A landscape with many peaks, sampled at points; each row gives a point and its height.
From any point a climber steps to the highest of the 2 points nearest to it. It stops when none of these is higher. Distance is the straight distance between rows; heights are no part of it.
ked h=363: [ 28  40  -4  19   6 -18 -16 -33  33  13  -5  22 -26  20   2  19 -28  13
  -3  37  39  11  12  30 -11  13  -1]
sibu h=11: [-14 -41 -15   8 -12   3  -6   6  29  13 -34   0  32  39 -21   6 -19   0
  41 -38   5   7  36 -20  20 -36  46]
Rupi h=350: [ 14  22   5  26  -1  22  40 -13  15  39 -10   4  24  51  -7  55  -5   2
 -13  15  43  -6  -6   2  -7   3  18]
Tumik h=330: [ -5  13  14 -23 -13  -5 -38 -12   4   4 -10  19   2 -44  -8 -50 -12   0
  24  18 -30  15  19 -15  17   7 -21]
kisop h=443: [ -5 -84  -1  22   7 -16 -19  35  13 -31  15   3 -29  -1   5   6   4 -33
   3 -40   0  -6  15  11 -11 -20 -13]
pumu h=378: [ 19  18  11  21  10  16  44  -4  12  19   5   1  13  37   0  53  11   0
 -19  26  28 -14 -13  16 -15   1  10]
mekas h=355: [ -8  34  11 -38 -11   8 -22  -3  -7  13 -15  20  21 -50  -5 -42   4   2
  25  17 -32  13   5 -23  21   6 -16]
lilin h=506: [  3  30  22 -23   8   3  13  -3  -3  -9  12  18  -7 -30  10  -6  21   4
 -17  30  -4   3 -16  17   4   6 -13]
mure h=499: [-10 -47 -21  33  -7  -2  14  23 -22 -31  10 -33 -19  25  13  19  12 -32
 -20 -48  10  -2  -7   3 -26   5 -16]
tonoz h=19: [ 14  -6 -19   4   2  -4 -35 -43  33   8 -44  -1  18  26 -16  -3 -34  19
  43  16  -5   2  41 -24   8 -10  21]
fedit h=286: [ 18  40  -7  -1 -14  -4 -29 -23 -12   8 -26   3 -10 -24   3 -48 -17  11
  21  17  -4  25   5 -19  -7  34 -33]
mer h=388: [ 22  58  -3 -19  11 -15 -23 -43  21   9 -13  38 -15 -21   4   6 -10   5
  10  55  16   4   5  18  14  10   5]
visid h=487: [ -2 -22  27 -11  12   3  42   8  12  -9  21   2  19   5  -6  31  21  -6
  -9  27   2 -25  -3  23   8 -42  36]
Vidud h=258: [ 18  35 -19  21  -6  -6 -16 -15 -17   9 -20  -9 -15   3   4 -27 -25  19
   1   8  20  19  -2 -10 -23  40 -30]
Guva h=295: [-35   5  15 -48 -13   9 -12  24  -6   9   5  17  14 -47 -14 -48   1   1
  21 -23 -44  15   1 -14  39  -9   3]
fifad h=269: [ 20 -78  18  10  16   1 -52  17  12  -7  10  23 -14 -30   1   5  -2 -15
   8   7 -23 -38   9 -18 -15 -16 -31]
zib h=486: [-29  32  15 -43  -5   5   3  11 -17 -16  18  23  -4 -37   4 -31  23 -30
 -14   8 -33  14 -17   3  21  19 -19]
lil h=365: [-28 -20  -4  -6 -16 -12 -15  37   4 -17   9 -18 -19 -12 -16 -52 -21   0
  20 -41 -17  27  13  -5  23 -12   0]
roto h=192: [-15  35  10 -35   6  21  40  10  -8  13   2   1  33 -13  -2   1  29  27
   4   2 -12   5 -15   6  23 -14  24]
Guze h=422: [ 15  17  16   4  15   8  37   2  10  -4  21   2  -3  10   7  26  19   6
 -25  30  13  -7 -15  28  -8  -1   3]
soseb h=250: [ -3  15  25 -43  15  20   2 -25   5  16   6  15  46 -37 -10   7  12  19
  15  39 -30 -30  -5 -11  20 -34  18]
Kamel h=550: [-27  33 -22 -16 -15 -11   9  20 -11  -8  -6 -25  -7  10  -5 -42 -16  10
  15 -45  -2  45  -3  -9  20   6   7]
kaso h=264: [ 20 -76  32   1  25  -8 -22  -1  31 -22  33  30  -3 -12   9  39  11 -34
  -9  30  -4 -52  18   6 -14 -29   1]
matob h=463: [  4   5  21 -12  13   6  22   2   2  -9  17   4   7 -16   7   7  18   8
 -15  31  -2  -7  -7  15  -2 -13  -2]
kedag h=413: [-28  47 -17 -27  -8  -9  30  19  -1 -14   9 -10  -9  14  -4 -17   7   4
  -1 -36   2  42 -17  15  31   2  25]
Virul h=524: [-20 -29  30 -16   9  13  32  23   9  -4  28   1  28 -11 -11  18  19   5
  -5  12 -15 -27  -1  13  13 -49  37]
tus h=313: [-24  34  -6 -32  -7 -14  28  20  -3 -26  22  -8 -29  -3   1 -10  18 -15
 -20 -14 -10  29 -25  26  24   4   8]
tomim h=410: [  4  52  -2 -40   2 -11 -23 -29  12   3 -21  43   3 -38  -1 -16  -3  -9
  22  46  -5   7   5   0  31   4  13]
Pog h=412: [-13  41   6 -33 -10   8  -5   6 -16   1  -1  16   7 -39   1 -38  16 -13
   4   9 -25  13 -10 -10  15  25 -26]
Fiv h=452: [-30  37 -22 -10 -19   0  11  17 -27   7 -16 -36  17   9  -6 -47  -9  21
  22 -53  -8  37 -12 -22  13  10  10]
sudud h=17: [ 14 -25 -26   9  -4   4 -36 -50  46  11 -49   0  16  42 -16  17 -34  -3
  44   4   1 -17  49 -37  22 -11  28]
puz h=460: [-13 -66  -5  23   2  -6  -2  39  -1 -32  19 -21 -17   3   2   4  14 -30
 -11 -40  -5  -6   1  10 -14 -11 -13]
Fipa h=441: [  2  66 -13 -34  -2  -2 -16 -20   3  17 -37  31  14 -29  -7 -18   0   6
  29  23  -3  23   3  -8  35   8  14]
Vap h=15: [ -3 -43 -20  11 -15   3 -23 -24  36  14 -43   5  25  43 -18  20 -25  -7
  47 -31   5   3  44 -33  17 -26  37]
Zego h=589: [  0 -24  26 -19   5 -16 -30  -2  23 -13  10  20   2 -30  -9 -11 -12   3
  13  31 -16 -13  18   5   8 -29   8]
kaseb h=267: [ 16 -68  26   7  19  -1 -34  15  16 -22  23  22  -8 -22   2  14  11 -24
  -7  15 -12 -34  11   0 -17 -18 -22]
muri h=275: [ 25 -90 -10  33 -13  16 -31   4 -38  12   8  -7 -21 -33  27  14  15 -13
  -2 -43 -25 -40  -2 -18 -37  12 -53]
togi h=304: [-15  34 -22  17  -9  -7  10   6 -21  13 -15 -26  -1  34  -1 -16 -21  21
  -4 -31  21  29 -15  -9  -5  26   1]
Duve h=585: [-11  48  14 -37   5   5  16   5 -11 -14  17  35 -11 -32   9  -8  26 -22
 -27  29 -10   6 -29  15  18  21 -12]
Pelef h=391: [-15 -23 -13   8 -19 -19 -23  26   1 -21  -5 -17 -21   5 -12 -49 -30  -3
  17 -36   3  35  18  -7   4  -6   2]
Vezom h=586: [ -1  19  12 -30  15 -19  13 -24  20  -6   2  24   1 -15   2  12  -3   5
  12  41   7  -7   8  20  20 -27  38]
Tev h=2: [-18 -23 -14   6  -9  16  -6   5  10  30 -44 -10  47  31 -23  -4 -13  22
  38 -34  -8   8  25 -35  13 -25  36]
Kad h=322: [ 31   1 -12  38   2   4 -11 -14 -13   5  -5  -3 -20  15  10   7  -4   2
 -15  30  23  -2   0   1 -40  35 -30]
gida h=423: [ -1 -70 -19  22  -9 -11 -33  15  25  -4 -22   9  -6  23  -7  -1 -24 -14
  41 -52   5   8  41 -12   6 -22  16]
duzib h=257: [  8 -11  32 -30  21  15 -14 -27  21  11   8   7  38 -31 -15  18  -3  12
  15  45 -28 -46   5 -10  19 -39  21]
Fik h=277: [ -1  38 -14  10   0  -3  16   1   1  13 -17  -6  -2  28  -1  -4 -15  21
  -2 -11  25  28  -4   6  -3  13   9]
moso h=500: [-11  65 -13 -34   6  -1  12  -1   3  12 -18  32   6 -15  -3  -9  15   3
  13  13   5  21 -11  13  37   2  31]
mag h=509: [ 15 -21 -41  41 -21 -10 -16  -5 -64  -8  -4 -41 -12  31  29   1  -9 -17
 -38 -41  11  -9 -20 -13 -32  42 -33]
susu h=293: [ 43 -39 -11  37   8  11  -3 -30  -8  -3   1   6 -20  22  24  40  23 -24
 -15  21  23 -28   8  -9 -50  26 -41]
mosiz h=600: [  7 -12  22 -21  15 -27 -10 -23  26 -19  14  18  -1 -16  -3   9 -13   0
   9  48   0 -20  17  15  11 -33  29]
faz h=285: [ 35 -62 -16  38  -4   7 -19 -26 -26  -7  -1  -7 -22  -1  29  19  21 -25
 -10  -9   7 -29  12  -8 -51  29 -46]
gom h=433: [ -7 -76 -11  25  -4 -15 -18  33  18 -22  -2   3 -20  13  -3  -3 -13 -26
  20 -58   8   7  26   4   0 -22   5]
Fupin h=533: [ -4 -29 -30  39 -13  -9   9  12 -44 -19   5 -44 -17  34  23  18   1 -25
 -37 -49  12  -1 -21  -8 -34  23 -21]
gazo h=303: [ 36 -12 -17  45   8  10  -2 -27  -9  19 -12   6 -22  35  13  41   4 -15
 -20  17  31 -18   0  -5 -48  40 -35]
gurom h=297: [ 27  18   0  14   2   0  -9 -14  -3   0   0  -2 -21  -6   7 -13  -3   9
 -13  30  13   5  -6   4 -27  25 -31]
zozip h=333: [ -8   7  20  -5   5  -5  28  17   0 -39  39 -16 -31 -15  11   4  22 -21
 -56  12 -19  -1 -27  22 -11   5 -26]
Fipi h=133: [-11  30  11 -11   2  28  41  21 -22  15   3 -27  34  -2   0  -1  33  29
  -5  -6 -11  -6 -25  -8  -3   2   4]
Todez h=24: [  2  -1 -11   2  -6  -7 -20 -10  14   7 -31  -4  18  10 -14 -22 -21  25
  35   0  -4  16  27 -13   5 -15  17]
pud h=383: [ -4   3   4  11   9   0  33  21  -4 -31  29 -26 -23   9   9  13  19 -15
 -46   1  -1   5 -26  22 -15   5 -15]
megit h=310: [ 11  11   3  -5  -6  -7 -26 -14   0   0 -15   1  -8 -25  -1 -40  -9  10
  19  20 -11  17  17 -13  -8  13 -27]
Nozat h=81: [ -2   5  11  -3   0  33  24  14 -12  22  -9 -21  51   3 -11   3  22  25
  10   4 -12 -11  -3 -15  -4 -15  11]
Pata h=392: [ -5  59 -17  33  -8  -1   6  -5 -31  19  12 -32 -19  15   8   7 -11  16
 -39 -23  25   8 -33   2 -19  52 -29]
riged h=342: [ -9  44 -14  38   2   7  18  -2 -13  27  11 -24  -6  38  -3  27  -6  19
 -37 -18  39   4 -23  17 -21  39 -11]
gula h=328: [-34   4   7 -29 -17  -5 -10  27  -1  -3   6  -3  -1 -34 -15 -53  -6   3
  21 -34 -31  28   6  -5  31  -7   0]
futo h=442: [ -8 -16 -11  28   4  -8  27  25 -10 -34  19 -33 -28  28  12  24  16 -25
 -43 -19   5   3 -20  16 -28   6 -11]
lusup h=296: [-15  13  20 -20   0 -15  17  10   2 -44  39  10 -40 -27  13 -11  14 -30
 -45  16 -18   6 -19  26   7   8 -24]
sifov h=261: [ 19 -38  30 -15  23   7 -20 -14  27  -2  19  15  24 -19  -9  26  -2  -5
   5  45 -17 -49  10  -4   3 -40   9]
bira h=260: [-22  35   2 -26  -4 -21  15  11   6 -34  27   8 -45 -15   8 -14   8 -29
 -30   5  -8  23 -20  27  19  16 -11]
viz h=354: [-33  34 -19   6  -9  -4  24  14 -28  18 -15 -36  16  40  -4 -16 -15  24
   2 -52  14  29 -18 -17   7  19  16]
Rud h=32: [ -4 -19  -1   2  -4  -3  -4  11  11  -7 -13  -6  13  11 -12 -21  -9  10
  22  -8  -3  13  24   2   7 -23  20]
rerev h=232: [-11  22  17 -41   9  24  28  -5   0  20   1   6  51 -22  -9   8  22  27
  13  20 -19 -15  -7  -5  25 -40  35]
zake h=271: [ 28 -93   4  21   6   7 -40  10  -4   5   4  11 -22 -30  14  16   8 -16
  16 -25 -23 -41   8 -23 -27  -7 -44]
popi h=255: [-31  -2  30 -47  -5  22   6  27 -10   2  22  14  24 -47 -11 -25  18  17
   5 -11 -39  -4 -13  -5  31 -25   6]
sen h=331: [ 10  19  -1  13  -1   9  30 -20  24  33 -25   7  26  52  -6  41 -15   8
   7  17  28   1   4  -2   4  -7  35]
Rilid h=485: [ 25   4 -31  45 -22  -6 -19  -6 -65   6   1 -40 -20  22  24  -2 -14  -3
 -42 -19  11 -12 -27 -11 -40  54 -41]
sisus h=207: [-15  32  -1   1   4  21  53  20 -14  20  -1 -25  23  28  -4  13  18  26
 -11 -17  11   6 -26   5   1   3  15]
guke h=375: [ 23  45   4   1  17 -21  -5 -32  27   7   4  36 -27  -4   3  22 -10   8
  -9  47  32   4   5  36   7   6  10]
Gat h=279: [ 32 -80  -9  32 -13  21 -16 -20 -34  11   5  -8 -13 -14  30  20  24 -15
  -4 -27  -9 -40  10 -17 -47  18 -50]
tunib h=347: [ 27  26  -1  42  16  -1  -3 -21  17  14   2  11 -23  27   2  28 -10   8
 -21  33  38   3   2  23 -28  27 -20]
kavos h=53: [ -2 -13   6   6   1  16  11  14  -9   5  -5 -19  26   3  -7  -6  11  15
   8  -3  -5   1   2  -9  -9 -11   2]
vir h=440: [  5  38 -20  42 -20  -6  -1   1 -55  13   9 -45 -16  20  13   3 -13   8
 -47 -21  16  -5 -41  -8 -29  55 -32]
sosu h=566: [-17 -19  27 -23   5  -3   3  12  11  -3  19  12  15 -21 -11  -8   2   8
   6   9 -16 -13   9  11  19 -34  25]
Ziz h=558: [-10  42   2 -39  12 -13  21 -11   9  -1  -3  30  -1 -20   1   9  12   6
  11  25  10   2  -4  24  36 -17  50]
Kope h=263: [ 19 -58  28  -7  26 -13 -22 -20  34 -22  29  24   3 -10  -3  40  -6 -26
   2  39  -4 -52  21   1  -2 -35  27]
zul h=411: [ -9 -50 -19  19 -12 -19 -41  22   8 -12 -22  -2 -10  13 -14 -39 -36   0
  33 -45   5  30  33 -18   3  -9   6]
gop h=278: [-16  47  -6  18  -3  11  45  13 -14  26  -4 -28  17  46  -3  23  -2  24
 -20 -24  27  13 -31   6  -5  24  10]
Mazin h=311: [  6  35  -5  -2   3  -7  24 -15  21  16 -15  11   7  28  -3  15 -16  22
  10   8  25  17   2  18  12  -8  38]

Where does a climber stop that starts at each point below?
gom => Fupin
tomim => mosiz
visid => mosiz
gula => Fupin
zake => Kad
Fik => Duve
soseb => Kad
megit => Duve
Vap => Fupin
Nozat => Fupin

Call two points neighbours if one is among the 2 nearest of the other. Go from one point of each pair to the other, from neighbour to neighbour, staying as high as possible. Name the lowest point that can't be avoided.
Kamel, mosiz => Fik
Kad, Fupin => bira
Duve, mosiz => matob
